Points on a hilly landscape, in no order, each with its height.
From any point a ball takes the steepest step (drop divided by distance) to one of its 4 nearest points. It stops when none of these is lower. Distance is the straight distance between rows; heights are no part of it.
K_996 h=31.7: [152 150 148 129 132  97 172 120 151 131 125 137 174 186 127  88 117 170
 131  97]
K_135 h=36.0: [ 96 109  49 119 118 171  80 162 115  81 137  82 137 103 101 156 101  96
 138 127]
K_263 h=43.5: [128 105 110 146 108 124 145 170  98 111 146 110 115 160 149 117 164 153
  68 177]
K_56 h=52.5: [129 160 135 129  62 155 135  93 157 237 134 182 115  82 139 147 117  89
 154  99]
K_914 h=28.3: [143 149 133 183 133  65 150  92 163 147  94 141  91 100 109  79 115 166
 154 115]
K_16 h=8.7: [139 107 110 152 147  67 171 121 153 111  98 116 112 144 104  89 124 200
 128 109]
K_372 h=18.9: [148 105 128 170 158  92 163  93 135 122 114 118  84 107 106 107 131 156
 128 134]
K_539 h=15.3: [147 121 169 124 149 127 133 185  75  90 116 103 120 187 189 117 176 127
 114 156]
K_237 h=50.1: [105 189 139 106  69  99 133 114 147 205 121 177 128 100  94 140 115 138
 122  87]
K_494 h=45.7: [ 99  99  91 126 126 138  72 130 122 105 126 105 120  46 130 181 124  84
 124 153]
K_941 h=44.6: [134  71 117 132 141 154  83 114 116 108 163 145 101 105 110 162 136  69
 149 159]
K_412 h=45.9: [116 104 106 127 160 139 107  84 127 126 163 152 127  83 119 161 126  99
 115 138]
K_830 h=40.9: [129  79 126 113  91 165 107 128 142 165 177 137 126 139 114 126 111  70
 164 115]
K_969 h=56.7: [100 129  74 137 105 127 160  66 184 180 116 179 131 112  81 129  85 152
 122  87]
K_918 h=40.2: [182 169 201 115 176 140 129 119 124  76  96 136 148 179 166 131 160 122
 145 163]
K_517 h=63.7: [143 112 108 127 142 228  82 118 145 154 191 197 135  90 108 156 106  62
 132 125]
K_584 h=30.0: [112 129 134 129 158 113 153 134 111  98 100  80 132 129 138 110 124 166
 134 126]
K_136 h=53.0: [144  70 126 165 120  94 146 139 132 128 144 137 123 133 142 132 179 167
  81 167]
K_780 h=38.4: [120 102 131 125 139 125  91 130 102 113 112  91 100 116 142 137 143  89
 164 160]
K_156 h=48.3: [158 206 176 106 172 139 141 115 125  74  93 122 125 145 141 101 123 137
 126 144]
K_816 h=35.6: [113  79 132 133 145 100 140 122 116 112 117  94 111 115 143 135 144 132
 144 146]
K_311 h=32.9: [ 85 118 105 114 133 128 103 168 124 109  66  37 164 114 153 148 116 117
 177 111]
K_80 h=27.6: [111 100 124 116 150 126 143 147  85  93 119  90  97 116 162 121 144 125
 134 149]
K_414 h=55.1: [137  56  74 142 127 167  70 169 149 111 192 133 168 146 103 177 135 106
 100 121]
K_90 h=51.9: [149  71  91 185 178 120 156 139 116  85 143 139 110 108 146 149 181 154
  72 163]
K_986 h=81.5: [179 234 191 123 133 122 124  78 180 120  92 157 154 134 146 125 128 128
 154 138]
K_734 h=27.4: [155  60 121 122 116 171 149 116 150 180 198 173 154 134 127 144 135 123
 118 116]
K_997 h=37.7: [125 171 156 147  97  76 128  84 147 173 101 144 110 103 111 126 115 130
 136 115]
K_981 h=49.7: [150 102 119 139 170 169 132  95 119 112 180 185 109 107 131 153 135 106
  94 147]
K_47 h=59.0: [ 92 134  90  97  82 169 153  89 171 205 136 161 142 146  99 140  84 103
 160  71]
K_916 h=45.8: [133  85 145 118 122 135  59 141 101 122 140 127  88 137 125 137 139  55
 175 150]
K_253 h=43.4: [ 98 160 124 106  89 130  89 138 111 150 136 123 103 105 120 136  97 113
 137 138]
K_291 h=62.9: [104 184 163 111  88  62 103 155 123 156  92 135 158  89 109 173 151 137
 117  86]
K_856 h=40.3: [124  78 103 117 132 125 150  97 131 118 157 122 123 123 111 129 120 141
 123 126]
K_646 h=42.4: [150  96  94 149 166 145 154 121 115  85 154 136 101 114 127 122 140 151
  67 160]
K_22 h=71.1: [129 221 189 114 106  80 105 117 134 143  84 132 172 108 138 144 149 135
 129 121]
K_988 h=32.2: [120 101  54 146 148 137 177 143 117  83 128 107 117 117 120 121 117 173
  75 137]
K_261 h=53.7: [148 128 129 137 120 166 191  74 167 196 132 179 108 106 103 102  91 134
 140  97]
K_970 h=29.0: [164 141 193 143 165  99 149 141 122  84  99 123 135 182 162 105 162 157
 133 148]
K_393 h=40.6: [117 141 145  96 141 150 102 161  85  92 132  85 106 150 155 105 133 102
 134 147]
K_297 h=51.0: [117  63 118 113 113 131 118 170 121 113 163 102 142 152 137 127 149 117
 116 144]
K_714 h=56.1: [ 68 154  82 108  77 105  94 125 142 164 121 142 124  75  89 184 126 138
  98 106]
K_637 h=83.0: [ 99 207 121 143 161 127 157 140  81  94  55  85 102  78 156 112 133 147
 114 145]
K_199 h=65.9: [163 177 139 165 127 127 183  89 164 172 117 180  97 137 123  49 101 144
 163  95]
K_882 h=53.3: [102 136  78 127 136 120 128  97 108 113 109 104 103  64 118 147 112 135
 106 146]
K_487 h=51.7: [102 179 140  86 133 137 100 143 113 105 104  98 144 141 137 119 109 110
 148 136]
K_797 h=70.7: [ 58 196 124 106 122  97 121 127 142 144  49  96 152 120 107 140 109 162
 103  92]
K_81 h=59.1: [125  53  98 158 123 123 116 176 105 102 143  76 133 127 157 163 177 137
 103 166]
K_403 h=52.2: [168 126 174 126 144 118 151  95 115 145 129 145  86 148 128 103 140 118
 139 136]
K_354 h=42.3: [127  97  83 137 120 151 149 144 124 111 177 144 135 146 120 121 133 170
  54 152]
K_715 h=20.3: [118 132 105 124 133 119 165 128 123 111 122 111 116 163 109  95 104 184
  96 119]
K_850 h=25.0: [133 189 117 142 136 106 138 110 125 112 103 129  71 107 109  75 111 165
 109 127]
K_855 h=41.3: [147  97 119 127 131 163 147  72 156 196 152 177 141  79 134 144 119  92
 154 109]
K_547 h=58.7: [ 93 196 137  81 109 118 101 122 134 142  92 127 191 162 128 135  86 111
 162  94]
K_103 h=20.1: [141 100 156 151  94 155 140 138 126 165 176 182 118 174 129 119 162 135
  97 160]
K_53 h=48.4: [139  86  94 129 102 181  74 166 142 123 203 147 138 149  99 135 109  93
 136 120]
K_790 h=70.3: [ 87 189 127 136 104  78 123 145 111 130  67 102 117  74 125 144 139 165
  95 118]
K_292 h=32.7: [152  94 168 117 122 131  85 195  89 122 141 117 116 190 146 124 168  96
 156 149]
K_172 h=46.4: [122  89 109 124 119 138 142  62 171 187 147 169 157  93 122 164 107 106
 156  90]
K_440 h=58.8: [123 198 150 113 174  95 142 103 156  98  58 100 167 137 133 109 108 168
 140 119]
K_323 h=63.4: [142 131 160 106  98 136 131 122 147 165 144 138 199 184 154 128 103  92
 201  72]
K_388 h=31.4: [ 95 135 143 116 106  89  70 138 108 139  88  86 124  73 140 164 127  89
 167 140]
K_463 h=34.9: [151 131 155 133 119 137 175 149 113 139 164 154 113 175 125  75 121 161
  93 141]
K_568 h=29.9: [154  69 140 150 153 107 146  95 141 123 149 148 101 111 131 133 153 131
 121 147]
K_252 h=72.6: [101 232 139 105 114 111 106 143 122 128  81 115 146 105 129 126 115 149
  90 117]
K_926 h=50.5: [129 156 123  93 128 172 128 209  84  79 156 109 144 184 151 104 128 126
 105 142]
K_583 h=42.7: [113 102  65 107 142 159 126 129 119 112 165 124 115 123 107 128 118 138
  87 140]
K_869 h=60.2: [115 211 137 103 158 112 146 111 144 102  83 125 162 154 118 110  94 154
 120 102]
K_192 h=21.4: [ 72 155  95 127  99 125  70 181 118 108  69  69 132  78 115 165 105  98
 158 121]
K_515 h=47.7: [116 104  89  87  96 185 107 137 144 149 192 147 139 159  96 125  94  99
 152 103]
K_255 h=53.2: [109  75  85 112 140 136 115  91 154 140 166 132 161 111  97 172 110 116
 125 105]
K_709 h=20.9: [147  96 125 151 132 112 173  98 149 147 137 152 110 138 105  85 112 171
 137 113]
K_326 h=47.5: [129  42 120 144 128  81 143  99 145 137 144 121 154 119 108 153 147 150
 137 122]
K_999 h=52.6: [157  52 117 141 147 166  80 137 133 122 194 159 162 122 124 180 140  91
 127 129]
K_171 h=31.2: [149 129 158 123 141 145 145 167  80  99 148 131  91 174 136  98 152 140
 102 158]
K_729 h=55.4: [142  83 118 121 127 200 107 150 129 122 202 181 114 147 124 130 127  87
 111 151]
K_733 h=39.9: [159 178 188 134 162 113 142 120 108  94  88 123 106 155 138 103 137 131
 144 142]
K_860 h=47.4: [110 151 161 119  94  88  98 108 146 184 103 117 158 117 125 142 119 100
 192  96]
K_455 h=48.6: [133 164 175 108 146 113 107 116 116 115  99 102 132 125 145 129 132  96
 168 142]
K_432 h=44.2: [148 116 179 114 129 113 124 151 117 126 148 124 155 187 150 105 144 127
 139 123]
K_416 h=17.7: [153 111 162 154 150  82 171 147 128 117 113 109 121 161 144  82 157 164
 115 129]
K_809 h=50.8: [131 114 144 104 105 159 121 150 105 117 172 128 122 165 130 105 120 111
 138 143]
K_531 h=76.0: [206 109 177 176 121 117 204 112 155 187 133 190 103 175 150  73 149 148
 159  98]
K_340 h=56.2: [100 104  66 103 128 154  87 104 162 131 156 126 149 132  86 168  92 110
 132  98]
K_15 h=35.0: [130 120 121 118 133 134 147  83 140 139 158 153 101 106  97 120  98 138
 115 128]
K_675 h=42.2: [129 116 129 118 114 140  88 195 101  91 142  96 139 167 144 120 134  96
 146 127]
K_48 h=39.0: [140  61 131 145 158 140 115  84 130 110 150 149 120  97 133 171 145  83
 148 149]
K_242 h=67.3: [144 223 180 165 137  66 125 120 153 111  43  98 138  82 140 141 150 170
 131 118]
K_126 h=34.0: [113 132 145 179 116 123 123 211  92 123  91  82 148 175 198 125 189 149
  85 196]
K_601 h=74.8: [115 242 126 154 134  97 144 159 137 102  43 108 126  91 126 128 137 192
  81 122]
K_610 h=53.1: [150 130 154 117 106 133 176  85 140 198 134 152 142 136 143 109 103 110
 176  84]
K_952 h=58.9: [101 121  76 117 125 172 134 206  80  83 130  62 124 133 163 112 131 131
 117 130]

For each start below, name the point where the ball stops.
K_601 => K_16
K_790 => K_16
K_255 => K_16
K_999 => K_16

Call two points neighbours if one is among the 4 nearest of the other. Go from one point of each pair to the other, from neighbour to neighbour, staying as low as possible. Name the highest point that can't be avoided.
K_16 / K_80 => K_584
K_539 / K_103 => K_463
K_539 / K_16 => K_970
